Each row is a point on a tangle of strands that fork and nearly touch. The rows are in no order.
Points whose rows are less than 112 apart are linked; no others are.
z_339: [-12   9   5  26  -4  17   0 -10 -22  11 -19  11   7  15 -11  17  -8 -14
  37   7 -26  13  26 -50  -6  21  -3   5 -14 -45  -9  -6  16  -8 -28 -14
  -3  20   4 -20  21   3   1   5 -41  25 -17   6 -16   6   1   6 -22  12
  -6]
z_172: [  6 -49  24  14  54 -21 -28   3 -27 -14  -1 -12  -2  -6 -12 -23 -11 -11
 -15  -1  -9  24  27  -2  -1  17  -6  -9 -24 -23 -24 -10  18  29 -29 -26
   7   5 -15  -1 -28 -34  14   1  23  23   5 -17  -3 -16  17  14 -15   6
  12]
z_811: [-17  24  28   6 -30 -43   9  12 -26  -7 -17  -3  34 -19  20  22 -13  14
 -33 -13 -16  32  14  -1  -1 -19 -18 -22   3 -49  -5   5  26  25  26   1
 -15   1   7  -7 -10 -10 -19  -2 -27   6  18 -17  -6  -2  34 -21  32  25
  -5]
z_253: [  4 -12 -12  -4 -29   3  45 -32   6  29  17  18 -15  -3 -23  21 -18   1
  -2  39  14   0 -23  -9 -27 -16  -4   8  -3  37  -5   8 -56 -24   3  -4
  15  10  16  -5  -4 -34  34  -8  -9  -1  22  18  -5  23 -22   2  -9  -6
  10]
z_219: [ 11   8 -19  10 -33 -15  13  -7  -3  30  23  51  21 -53 -21   2 -31  25
 -30   4  23   8 -33  23  -9 -51  -5  -6  22  -1  -7  38 -10  -2  12  -7
  -1   1  31  -3   6   1   7  22 -36  12   2 -14 -16  16 -14   3 -10   3
 -12]
z_24: [ 17  -7   0   7   1 -36  18  11   0 -27  10 -31  11  19  32  45   3  -9
   1  32  -5 -11  -7 -13   7  12  21  12  52   5  31   8  -7  -2  -3  22
  19  10 -24 -14 -13 -22  -1 -31  25  21  26 -16  34 -16   9  -3  -4  16
   2]
z_621: [ -8  26   0 -22 -16  -6   7   0  10 -22 -32 -26 -10   2  21 -16  27   4
  -7 -31  -7   2  -5  21  32  17   7  -9 -13  37  15   2   6   8  17  39
 -11 -26 -16  15   0  -2   0   3  19 -37  -5  22  18 -16  23 -23  17  -1
 -12]
z_459: [ 11 -44   9 -12  46  -6  -3  21  15 -14  -3  -7  -9  21   7 -31  -4  -9
 -16 -16  -7 -13   8   9   6   1 -10 -29  -6 -25 -17 -15  19  25  17 -16
  -8  -3 -26  21 -14  12  -6 -15  22 -15  -1 -20  10 -28   5  -3  30  -6
   6]
z_547: [ -6  11  -4 -11   0  20 -34   6 -17  18 -20  -2 -23   2   0 -10   9 -11
  13  23 -22   6  17 -10   4   9  -7  17 -28  30 -13  -6 -35 -21 -26 -20
 -19  11  30   1   4   0  12 -12 -16 -22 -20  25 -28  17   4  30  -9 -12
  32]
z_374: [ 33 -26  22  -9  16 -48  11   6  10 -20 -12 -34  -3  23  13  28   5  -2
  -1   5  -5   3  15   8  17   8   5 -11  -2   1  12 -13  22  15  -2   1
  11 -14  -4  -4 -35 -35  25 -16  30  -4   9   4  26 -14   6  -2  -2  -1
  15]
z_752: [-31 -23 -13  18   9  29 -14   4 -18 -19  14   7 -20  41  -7 -27   9  -8
  35 -16  -7 -20   7 -35   9  49  21   6   3 -33  -5   3   2   5 -15   3
  17  15 -53 -17  -1  10 -16  -1   6  16   6 -13  -6 -19 -13 -19 -15  20
  -9]
z_469: [ -9  55  35  10 -19  29 -10  -4  -8  10 -27   7  26 -35  14   5  21   9
  12 -10 -30   6  34   9  10  -1 -15  -1 -29  -8 -17   1  15  15   6 -28
  -2   6  30   8  23  44 -33  17 -31   4 -26  16  -7   7  14 -10  -2 -10
   3]
z_60: [  4   4   1 -16  -8   1  -1   6  -1  12 -22 -13 -23   5 -14 -10  12  -7
  -9  32  -9   8  16 -18   6  -7 -10  13 -37  44 -10 -16 -38 -24 -16 -12
  -9  11  18  -1  -5 -35  37 -20   5 -37 -17  18 -20  21   8  19  -9  -3
  36]
z_399: [  2  39   6   4 -24  10  -4 -16   6  24  -4  22  21 -37   0   1   1  10
  -1  -3  -3  13  11  14  -5 -12  -6   9  -9  -5 -14   4  25   6   4 -15
   2  -9  25   4  17  13 -14  27 -35  16 -19   1  22  10   0 -18   0 -11
 -14]
z_538: [-20  26 -18   8 -14  33 -32   0 -30  20 -14   4  -2   4   3   5   6 -12
  28  16 -30   1  24  -4   7  13  -7  24 -22   7 -11  13 -33 -22 -32 -15
 -32  19  42 -14  27  19 -13 -10 -31  -2 -21  29 -40  18   3  41 -22 -26
  22]
z_326: [ 26  -6   4   5  19 -23 -16  -7  16  -2   3  -1  13   5  10  10  10 -12
 -11 -13 -13  -5   6  43 -12 -10  10   6  20  28  12  29  34   7  -7  -9
  -7  -1  12 -12 -16  20  20  -6  -7 -11   7   5  21   3  -8   2  13  -6
  -6]
z_862: [ 10 -26   0 -17   7 -32  15 -18  11  18  12   1  -5 -13   7  14 -30 -19
  20  37  57   3  -9  16 -22   1  18   9  -8 -31  22 -13  17 -10 -23   2
  27  -8  13 -11   2 -58  11  26  -9  38  10  -4  39 -12 -10  21 -19  -3
 -17]
z_534: [ 24 -14   9 -13 -11 -57   0   4  24  -1  -9 -15   0  -4  -4  -4 -12 -22
 -30  21  24  12  14  18 -15 -36   5   5  -9  13  -4 -46   1  -4  -8 -10
  15 -11  14 -24 -26 -72  37  15 -11 -10   0  12  15   0   2  28  -8  -3
  22]
z_188: [ 17 -21  40  17  28 -29 -13   2 -18  -5  -1  -6  38  15  17  28   6  -2
 -19 -20 -24  11  10  47  -9 -16  -2  -2  20   4  18  24  58   9   0   2
  -5 -14  18 -18 -20  24   6 -17  -7  18   7  -4  21  12  -4  -5   5  14
 -18]
z_535: [-10  -3 -12  14  13 -10  -2  19 -14 -32  -4 -21   1  25   9  18  10   1
   9  15 -36 -16   2 -37  14  20  13  -6  34  -3  30  11 -13   2  -6  22
   1  16 -35  -6 -13   1  -6 -26  24  -4   9 -12   5 -13  13  -7   5  25
   0]
z_925: [ 16 -19  22 -15  13 -26   5  12  13 -17   5 -11  15   8   6   0   0   0
 -26 -28  -6  -3  21  10 -20  -3 -22 -35  -7 -48 -19 -15  21  35  45 -27
  -2   5 -24  23  -9  12 -16 -15  22   3  18 -20  14 -28   7  -5  44  -7
   2]
z_217: [  8 -12 -30  -1  14  18   3  17  23  -8  28  20 -12  18 -24 -10 -11   0
 -14  10 -11 -22  -8 -11  -8 -18  16  -2  37  -3   3  15 -49 -14 -14  -1
 -11  30  -7   4 -10  22  16 -17  -1 -23  12 -21  -9  -3 -15  25  18   1
   7]
z_141: [  8  -3  10  -4   9  -8 -20  25   5  16  12  24   0 -45 -22 -15 -13  22
 -14  -9  11  13   1   7 -11 -36 -21 -21  -5 -10 -15 -18   2  22   8 -34
  14  -2  21  11 -16  -2   6  18 -11  -5 -16 -17 -11   0  -4   7   6   6
  12]
z_778: [ 23   3  -5  -6 -24 -40  22  16   0  -8  11 -15   3  -5  14  36  -2  -2
 -25  27  -3  -3 -22   3   9 -17  15   1  52  21  27   9 -21  -4   0  24
  14  15 -19 -10  -8 -26  13 -17  14   4  28  -4  18  -7  17   4   6   9
   8]
z_681: [  8  -6  20  12  30  31 -22  -5  34 -13  15  -3  11  27 -14 -19  15   3
  25 -43  -3  -3  16  -8 -15  11  -3 -27  -8   3 -24 -16  14  21  12 -39
   8  -7 -35   4  -3  64 -15   1  27 -21 -22 -26 -10  -6 -25 -14  -8 -15
   5]
z_206: [-28 -12  -8  -5 -48 -29  31  10 -10  14 -16   2  -8 -42   0  12 -15  20
  -8 -20  40   6 -11 -21  19 -29 -28  -2  -6  11   9 -36   6   0  34  28
  16 -27  -8  16 -10 -39 -11   2  26  -2  23  14 -16   8   6  -3  12  21
  -7]
z_939: [-30   9  -5 -15 -29  -4  18  13   3  10  -8   2 -27 -29   4 -15   4  15
 -12 -18  38   6 -16  -8  16 -15 -20  -2  -9  13   5 -36 -11 -16  37  32
  -3 -24  -6  22   5 -16 -16   8  21 -16  11  12 -25   8   7  -9  21   8
  -5]
z_135: [-11  -2 -40   7  -4  23  -6   1   7   9  30  33  -5 -11 -12  -6 -19  21
  14  -3  15 -12 -26 -12   4  13  23  15  11  -6   3  22  -3  -7 -16  23
  10  -2   4   0   0 -11 -10  28  -4   9  10  -7   7  -6  -7   2  -7   9
 -20]
z_743: [  4  34  24  -3   2  35 -15 -18  42  -6  -9 -15   6  15  -5 -19  18  10
  16 -45  -5   0  25  -9  -4   9  -7 -21 -12   2 -20  -9  -2   4  23 -23
  -1 -17 -16  13   5  56 -23  16  16 -26 -25   0  -8  -5   1  -8  12 -21
   6]
z_839: [ 25   5  19 -20  -7 -14   7  -8  18   3 -15 -12  -6  -1  -8  -9   6   0
  -5 -24   3   7  36  -5  -9   2 -17 -25 -32  -2 -29 -26  23  20  22 -15
   7 -12   2  24  -6  -5  -3  13   6   1 -10  17  19   3   1  -5   9 -16
  10]
z_559: [-21  11   5  22 -15 -12  37 -25 -16  13 -11  17  32  18  -6  37 -21  -9
  19  19  -3  22   8 -47 -15   7   6   8  13 -45  -9   8  21 -17 -16  12
  -5  21   1 -33   9 -12   9   2 -48  26  -4   3  17  10   8  -3 -27  21
 -16]
z_50: [ 32 -29   8 -25  13 -23   7 -15  28  -7   4 -19 -23   6  12  10  -9 -22
  27  38  39  -8  -4   5 -10  13  14   4 -29   5  12 -15   5  -3 -23  -4
  36 -14  10   3 -19 -48  24  15  11  15  -2  -1  39 -13 -13   2 -13  -7
  -2]
z_420: [-13  24  -8  -6 -16   6  25   8  -8   0 -26  -7  -4  20   7  -5   7 -16
   1   9 -20  -6   4 -26   3  16  -6  -4  -6 -16   9  -8   4  -6   5  22
 -20  11   3  18  19   4  -6 -17  -6  -4  -1  11   2 -14   9   1  28  10
   0]
z_261: [  6 -14   6  36  22 -13  -4   2 -20  -5   5  16  41  29   5  33   8  -5
   0  -5 -37  -2   8   2 -27  -4   9   4  45  -9  28  33  42  -4 -23   9
  -9  10  16 -20 -12  33  -8 -24 -15  25   7 -20  11  19 -10  -7 -10  15
 -25]
z_960: [ 24 -46  18  17  56  14 -27  -4  -4  -2  28  -7   5  14  -5  -2   0  -3
  18  -4   8   6   1  27 -14  11   4 -11 -10   5  -5   3  27  18 -17 -29
  10 -27   3  -3 -11  20  22  -3  17  21  -1 -29  20   1 -34  -2  -6 -15
 -10]
z_623: [ 16 -52  -2 -12  27 -21  -5   7  14  -6  24   3 -19 -15  18 -17 -10  -6
   2 -10  31  -5 -21  34   1   4  17  -4  -2 -11   7 -18  24  14   3  -4
  16 -27 -12  13 -18 -22  -1  18  28  20  12 -19  25 -21 -12   0   6 -14
 -24]
z_300: [-34  12  -6  25  11  46 -32   9 -10 -20 -21   7   6  41   9 -12  19 -18
  37 -31 -20 -14   7   3  12  29  -9 -15  -1 -10   4   2  11   5  -3  -3
 -17   2 -14  -5  14  68 -48  -8 -12 -16 -22   1 -48 -11  -4   7  -3   6
  -4]
z_240: [-26  36   4   2 -13  29  -1   8 -21  23 -15  -6 -17   6  -6  -5  31  10
   3 -18 -17   6  -7 -10  21   7 -24  10  -1   5  -7  -8 -19  -5  23  -2
 -35  -1  17   6  22  34 -14 -32  -1 -23  -2  25 -47  11  -5  -9  12   4
  16]
z_514: [  0   3  11  -1 -46 -44  24 -11 -12  20  -4  12  13 -34  -1  39 -16  16
 -10 -19  21  19  -3 -16  -4 -25 -21 -14   1  -7   2 -16  29   3  28  11
  15 -15   4   4  -7 -20  -4  12   8   7  30  16   1   0   9   1   0  13
 -13]
z_134: [-20 -15 -14  10  38  35 -62  18 -15 -23   0   3 -12 -10  12 -42   9   7
  13 -30  -9  -6  -7  25  20  31   5   8 -21 -18 -10  18  11  17 -13  -5
  -2   3   3   3  -6  31 -40  27  -2   8 -10 -15 -40  -9  14  -5  -4  10
   2]
z_554: [-36  23   6  18 -17  49 -22   6 -19 -21 -27  -5 -12  17  20  -5  16 -16
  44 -28 -27 -12  17 -16  28  36  -9  -8 -14 -12   9 -12   4  12   0 -12
 -22   7  17  -4  35  48 -41  -8 -11   1 -37  19 -58  -7 -13  10 -15  12
  11]
z_742: [ -4  25 -19  -7 -19  20 -17  16  12  19   1  13 -14 -17 -12 -22   8   7
 -24   1 -15   8  -5  26  -1 -16   8  12   7  47  -6  13 -41 -18   2 -12
 -16 -13  14  11  -7  17  17  12 -12 -33 -11   8  -5  16   2   3   5 -18
  15]
z_594: [-35  34 -34 -17  -1  35   9   5 -21  -8  -6 -17 -25  -7  13 -32  17   8
  -8  35  19 -24 -33   9  30   3   6  43 -13   0   8  -5 -40 -34   2  48
 -15  11   2  28  48 -34  -5 -14   1  -7 -15  30  -7  16  11   9  -4 -15
  -3]
z_564: [  5   4  -1  -1 -39 -43  39  17 -11  21   3 -21   2 -12   4  16  -5  -5
 -42  40   4   7 -24  -3  10 -26   1  16  32  25  15  -7 -37 -19  15  20
   6  24 -16 -11   8 -34  17 -34  15  -3  41   8   3   8  19   1   7  -4
  33]
z_592: [-32  26  20 -13  -9  22   6   5 -21  -5 -37 -17 -12   5   6   5  31   0
  -3 -15 -15  -1   3 -12  18  10 -27  -8  -9 -23   7 -14  -6   8  28   7
 -39  10  15  21  33  21  -8 -33  -8 -20   0  12 -33  -4   8   3  42  15
  17]
z_825: [ -7 -19   7   9  33   9 -46  18 -30 -15   0   6  -2 -40  -3 -27   1  25
   0 -26  -2  10   5  15  18   7 -15  -3 -34 -12 -13   5  25  37 -11 -17
   8  -7  11   7 -18   7 -26  31  -3  10 -18 -11 -15  -3  11 -21  -4  12
  -5]
z_792: [-13  30 -25 -11  -2  26 -26   5   4 -12 -17 -12 -24  -8  18 -15  16   3
  16  13  -6 -10   6  -6  19  22  29  35 -30  36  17  10 -15 -16 -27  24
   5 -10   8  11   9 -19   2  27   8  -3 -22  23   8  -3  17  10 -22  -6
   6]
z_174: [  3 -40  16  -2  56  23 -16  -1  12 -21 -10 -19  -2  43  -2 -23   8  -8
   5 -35 -12 -13  25  13   2  20  -7 -26  -4  -9 -21  -7  25  23  16 -23
  -6  -9 -36  17 -16  38 -10 -13  37 -10 -10 -20  -7 -19  -2 -13  17 -12
  -4]
z_874: [-18  17   7  24 -17 -34  22 -15 -18  17  -3  11  30 -12  -3  42 -32   0
  -6  36   9  25  -9 -19  -9 -22  10  15  25 -16   1  13  17 -20 -24  30
 -16  14   2 -37  -3 -28  21   9 -38  15  16   4  16   8  12  13 -38  18
 -14]
z_403: [-29  -3  -4  11 -13  34  15  -4   7  -9  10   4 -21  41 -16 -12  12   3
  33 -25   3 -16  -2 -50   1  37  14  -9   0 -29 -12 -15   2   1  12   9
  16  -5 -47 -18   4  21  -6   7   8   6   3   4  -3 -16 -23 -32  -7  16
 -11]
z_433: [ 17   8   7  -9 -25 -38   2  17   5   7 -17  -8  -5 -12 -10  -2  -2 -10
 -34  22  -1  14  15   2   2 -25  -8   6  -9  34  -3 -25 -12  -5  -3  -3
   2   4  14 -10 -17 -51  41 -18  -7 -29   2  21  -4   8  14  17   0   1
  26]
z_695: [ -3  14 -23 -10  -6  14  27  -3   7   7   2  -1 -18  10 -15 -35   6  -7
 -34  17   6  -5 -33  15   5 -27  13  22  27  32   3   8 -68 -32  12  26
 -24  21 -15   8  25   0  19 -35  13 -35   6   7 -12  23  -4  -3  15 -22
  14]
z_586: [ 13   5   4 -17 -38 -25  27  16  20  13   4   1 -14 -18  -8   1   6   3
 -31 -21  19   9 -15   0  -5 -26 -14  -5   7  19   1 -20 -14 -14  42   9
  -6   6 -16  15   5  -7  11  -8  25 -24  31  14  -3   1  12  -3  36 -14
   5]
z_312: [-10   1 -33   9   2   5  16  11  -4  -2  17  28   3   5   3   1 -16   3
  -6  10 -13 -17 -24 -10  11   3  20  24  29 -11   9  38   8  -7 -13  32
  -8  12   3  -9   0  -2 -12  -6  -4  14  11  -6  12   0   3   1   7  16
 -27]
z_855: [  2  -1  10   0 -53 -39  38   3   2   9  16  -2  26 -16   1  58 -18   5
  -5 -20  15  17   2 -30 -16  -8 -11 -30  20 -31  11  -9   9  -6  38  -3
  19 -10 -26  -4   7 -16 -17  -2  19  19  55  -9  10  -5  10   3  26   5
 -13]
z_813: [ -6  22   6 -14 -10  -4  -4  -8   4 -27 -35 -18   3   2  19  -8  21   2
  -7 -43 -22  -2  20  24  18  15  -6 -15 -28  19   9  13  31  28  16   6
 -16 -24   3  16  -7  23 -23  11   1 -26 -12  21  13 -12  18 -23  27  -3
  -8]
z_366: [-14  30 -33 -29  -1  38  12 -13   4  -5   6 -21 -31  -2   9 -32  10   9
 -11  54  24 -24 -29   3   9  -4  11  37 -20  41   2  -7 -71 -44   0  30
   3   9  -4  25  35 -42  18  -1   6 -11 -13  16  -3  19   5  12 -19 -31
  15]
z_896: [-13  -4  12  13  27   3 -15 -12 -19 -17 -33 -13  -8  20   8  10 -18 -23
  24   9 -22  22  42 -34  -2  23  11   3 -33 -37  -5 -10  25  -4 -37  -6
  -4  28   3 -14   8  -5   7  -8 -18  20 -20   4  -7 -10  20  11 -11  12
   2]
z_202: [ -4  16 -29   5   0  40  21 -17  13   8  19  10 -21  34 -23 -23   3   7
 -17   7  -7 -11 -30  -2   3 -24  11  19  34  25  -4  19 -77 -24  -5  15
 -21  24 -13  -1  10  24  11 -33   6 -37   3   0 -22  14 -11   9  10 -11
  10]
z_223: [  7   3  16  13 -16 -48  22 -23  -2  19   4   1  27 -11   9  43 -20 -20
  -9  23  15  27 -17  16 -17 -11   9  16  38 -19  13  18  30 -12 -23  24
  -7  -4   2 -33  -7 -27  16   4 -29  26  16   5  30   0   7   1 -24  19
 -24]
z_318: [ -1  23 -16 -10   2  12  -7   1  20 -18 -12 -13 -22   1  18 -20  16   0
   8   2   4 -12 -16   4  25  22  19  22   4  48  23   8  -6 -13 -11  39
  -8 -13 -11   6   2  -5  11   9  16 -18 -13  11  23 -13   6  -7  -6  -8
  -8]
z_607: [ 26 -65   7  -9  24 -37   3   0   6  -2   9   2  -9  -6  -7  -8 -13 -11
  -5   0  24   9  -7  11  -1   1   5 -27  -6 -22  -9 -35   4  23  -1 -29
  22 -15 -22   9 -31 -52   9  10  44  25  26 -19  20 -25 -12  -1 -13  -7
  -2]
z_167: [ 22  -4  22  -9  -1 -25  -5   8   9  10  -9  -1  12 -17 -18 -10  -5  13
 -15  -7   8  21  27 -10 -12 -25 -19 -21 -16 -19 -27 -38  12  25  11 -29
   7   3  16   2 -15 -11  13   7 -19  -7 -10  -3   6   2   1   4  11  -8
  19]
z_289: [-23 -28  -6  16  41  20 -29   2 -17 -28  10   4 -25   9  -8 -47   7   0
   2 -31  -3  -3  -5  -3  19  40   1  -4  -7 -19  -5   9   6  24  -9   5
   7 -11 -39   1 -13  12 -17   9  28   6   5 -16 -27 -31   2 -13  -5  16
  -4]
z_136: [ -7  -1 -10  24  24  35 -43   0   9 -19  -7  13  10  38   6  -3  18 -14
  36 -22 -27 -14  21   9  -4  16 -11 -10  10  16   5   9  20  -4  -5 -12
 -12   0 -15 -11  -3  78 -38 -13   6 -25 -34  -3 -41   4  -5  14 -13 -16
  -9]
z_367: [  3 -27   9   1  51  -5 -30  -8 -13 -16 -18 -11  -3  22   0  -5 -13 -23
  23  14 -14   9  33  -6  -8  25  14  -2 -27 -20 -11  -3  30  13 -28 -10
   2  11   0 -15 -12 -11   7   2  -4  16 -17 -14   8  -8  11  15 -11  -7
  -3]
z_830: [ 38 -24  32  10  10 -52   8  -6  -1 -11  11 -26  20  29  16  55  -6 -10
   6  21 -11  11  13   0  -9   4  13  -2  34  -9  24  11  18   5  -9   3
  10  -6 -11 -21 -15 -12  21 -22  10  19  21 -13  37  -5   2  -3   2  13
  -7]
z_837: [ 17  27  14   7  -6  -6   3 -15  12  27  21  21  42 -32   0  11  -4   1
  -7   2  22   9 -10  31 -21 -22  -3   6   8  -8  -5  26  37   9  13 -17
  10 -14  24  -3  26  12  -8  33 -39  21 -11 -17  44  14 -18 -23  -6  -3
 -22]
z_798: [-22  24 -26 -21 -12  32  -3   4   7  22   5  16 -22 -17 -14 -20  -1  28
  -2  16  14  -2 -13  -8   2 -12   6  16  -9  19 -12  -7 -47 -22   8   6
 -10 -13  18  14  -2  -5   2  16  -8 -17  -7  13 -17  15  -1   7   2 -11
  13]
z_659: [  9  50  30   1  -2  21 -21  -8   9 -11 -27 -10  35 -30  25   0  31   1
   0 -28 -26 -13  39  44  13  -6 -17 -11 -32   1 -16  17  16  14  21 -31
   5   4  14   0  19  59 -47  22 -29 -18 -26   4   6   9  15 -18  14 -16
   3]
z_319: [ 21   0  -4   4 -21 -18   5 -16   8  33  43  33  36 -30 -16  19 -23   6
 -14   1  29   8 -33  40 -21 -30   3  -5  32 -10  13  32  13   5   4 -19
   1  -2  34  -4  20   6   9  28 -29  26   5 -19  29   7 -25  -8  -9  -1
 -16]
z_838: [  8  -2 -17  29   8  -9  14  -7 -12   4   4  34  38  30  -3  11  -9  -8
  -6  17 -31 -18  -7  -1 -18   0  22  21  47 -23   7  44  13 -13 -29  12
 -16  24  14 -22  -5   5  -4 -15 -23  25   1  -8  15  12   0   5 -19  13
 -33]
z_13: [ -1   5 -36 -34 -15  24  26  -9  13  -6  22 -21 -33  -9   5 -16  -2  12
 -14  54  38 -24 -43  -8   1 -13   5  25 -17  46   9 -15 -65 -35   6  28
  29  25  -3  11   9 -54  24   2  20  -5  -4   8  -4  22  -2  14 -19 -21
  17]
z_143: [-15  13   8  11   9  21 -44   1 -32  -5  -5  13  20 -55   1 -10  -4  23
  13 -13  -4  15   9  10  17   7  -9   5 -36 -23 -15  10  24  31 -20 -15
  14   1  24  -2   7   8 -31  49 -29  20 -26 -20 -17   8  13 -25 -29  22
  -8]
z_422: [-16   2 -45  -5 -10  39  -1  -9   4  12  27  20 -22 -13 -20 -22 -16  19
  10  18  19 -15 -28 -18  -4   3  14  26  -3  11   4   4 -34 -19  -8  19
  11 -14  10  10   0 -15   3  22  -1   1   5   5  -9   8  -1  20 -21   4
 -12]
z_30: [  0  27  25  -4   4  16  -7 -12  -1 -35 -23 -14  24  -9  28  -6  23  12
   2 -51 -27 -15  32  34  13   8 -19 -24 -41  -6  -4  15  41  37  27 -16
  -3  -2   6   6   0  52 -36  11  -5 -16 -18  -5 -18  -7  10 -30  12   1
 -10]
z_248: [ 44 -26   9 -26   9 -32   1   4  28 -23 -11 -33 -15  25   4   8   7 -15
   7  15  12 -11   1  -6   4   5   9  -6 -13  34   8  -5  -6   6 -12   6
  19 -12  -1   0 -35 -39  33  -1  30  -5  -8  13  27  -7  -7  -5 -10 -11
  17]
z_485: [ 25 -31   9  -4   3 -37  15 -19   3  18  32   5  18  -1   1  34 -35 -18
   4  35  40   1 -25  19 -21 -16  19   3  34 -17  31   5  11  -7 -17   9
  17 -10  11 -21  -5 -41  19  14 -12  18  20 -14  33  -4 -19  10 -18  16
 -14]
z_536: [-10  -6 -15   1 -19  10  -2   8  -1  26  33  36  11 -52 -28 -12 -26  38
 -20   3  18   3 -22   2 -19 -40 -14 -15   9   7  -5  13 -22  -1   6 -16
   6 -11  28  10  -7  -6  13  24 -20  -3 -13 -17 -21   6 -19   3  -9  13
  -3]
z_985: [-34   3   5   2 -38 -34  30  13 -20  -1  -1   4  33 -10   7  32 -25   4
  -5  -9  -2  19   9 -30 -10   4 -16 -26  18 -67  -4 -13  20  20  26  -6
   8  -9 -20   1   3 -13 -26  -1  -4  23  37 -32   0 -19  24 -14  28  23
  -7]
z_150: [-26  26  -8 -18 -22   4  34  10 -22   1 -15 -10 -23  -2  13 -10  15  -4
 -10  34   4  -7 -14 -21  20   9   2  23   2  -1  17 -11 -22 -18   5  43
 -10  14  -5  20  33 -26  -2 -24   2  -6   9  14  -3   5  16  -1  13   5
   6]
z_298: [ -3  33  -2   2 -14   5   1  17  -1  20 -20  11  -7 -10  -4 -16  20   0
 -26 -17 -22   2  -6  19   7  -9  -5   7   9  26  -6  18  -9 -14  19   9
 -31   5   1   2  15  43  -3 -13  -9 -29  -5  12 -22  13   6 -10  24  -4
   7]
z_645: [ 26 -59  14  -3  44 -23 -18   1 -11  -9   7   3  -5 -10 -23 -14  -5  -3
 -13  -4  10  18  12  -2 -15  -3  -8 -21 -11 -14 -27 -23   7  33 -18 -40
  18  -6 -11   1 -35 -41  11  12  30  24  -2 -22   5 -18  -6   9 -23  -2
  16]
z_152: [  7  19   7  -5 -12  22  10 -17  32  12   5  -4 -14   3  -9 -12  10  18
  21 -32  18  -1   7 -31 -10  11  -8 -14 -18   8 -24 -33   2   4  27  -5
   2 -29 -10  18   7  17 -10  25  16   5  -9   9   6   5 -11 -16  10 -12
  -4]
z_315: [ -4 -17 -21 -19 -20  16  47 -21   9   5  25  -7 -15   0 -19  19 -20  10
  -8  60  29 -22 -46 -20 -10 -26  -6   7 -13  41   2  -2 -79 -28   6   8
  35  31   6  -3  -1 -53  28 -10   6   6  20   6 -14  22 -14   8 -12   0
  15]
z_81: [ 25  -2 -11  12  11  12  -6  -3  11   0   7  19   3  34 -13  10   3 -10
  10  11 -17 -11  16 -14 -26  -2   4  -9  24   1   4  21 -11 -10 -13 -14
  -6  25  -5  -7  -5  41   2 -24 -12   0  -5  -3   3   4 -20  12  11  -6
   2]
z_266: [  1   5 -30  11  26  24 -21  -4  11 -15  -1  13  -6  42   1   0   9 -20
  28   7 -27 -18  19   6  -5  22  14   8  13  36  11  24   1 -25 -24   4
 -15   8 -12 -10  -3  42  -8 -13   1 -15 -18   2  -8   4 -12  16  -6 -14
  -8]
z_27: [ 29 -48  20  -3  46  -3 -29   6   9 -12   9 -21   8  18  11  11   2   0
  -2 -33  -2  -8   8  52  11  -3   3 -14   9  29  -4  11  34  17  -5 -22
  -7 -30   9  -6 -27  38  25 -11  27 -13   1  -6   9   4 -19   4   7 -16
   0]
z_678: [ 20 -40   5  -3  35  12 -10  -8   9   6  38  -2  -6   1  10  -2 -17   1
  18   6  25  -9 -20  35 -14   9  21   2   2  -6  10   1  29   9 -16 -13
  17 -30  11   6  -4   1  17   9  12  27   8 -20  39  -7 -27  -1  -2  -7
 -19]
z_429: [  3   4   2   5  -9  27  16 -17  16   7  14  14 -12   9 -25   2   6   5
  29 -16   9   1   1 -42 -15  18  -8 -16  -6 -17 -12 -13  14  10  10 -17
  18  -7 -25   2  12  22  -1  15   2  16  -5   1   8 -12 -29 -24  -9   5
  -2]
z_305: [  4  12  -6 -12 -26 -18  37  12  11  22   4 -13 -17 -11  -5  -5  11  -7
 -43   3   5   5 -29   6  -3 -21  -6   7  22  26   8  -7 -39 -29  29  32
 -16  11 -22  13  23  -4  18 -29  25 -19  37  16   0  14   5 -12  24 -20
  17]
z_98: [-28  18 -14  19 -11  44 -28  11 -35   5  -8  11   4  14   5   1   9  -6
  45  -7 -29 -11  13 -16  19  30  -6  22  -8 -13   1   9 -12 -11 -39  -5
 -26  20  35  -9  33  29 -32  -7 -31   5 -20  27 -50   9   1  28 -20   0
  11]

A fork is a point with three links, a tip a point with one. Leave the first point through the second and follow the links. Name the first fork or tip that comes.
z_81 / z_266 => z_534
z_536 / z_219 => z_792
z_485 / z_862 => z_24
z_825 / z_134 => z_152

A fork is a point with three links. Follow the links from the first point to the second and name the forks in between, in order.
z_206 / z_60 => z_305
z_659 / z_752 => z_152
z_547 / z_374 => z_305 z_24
z_172 / z_535 => z_24
z_559 / z_514 => z_24 z_305
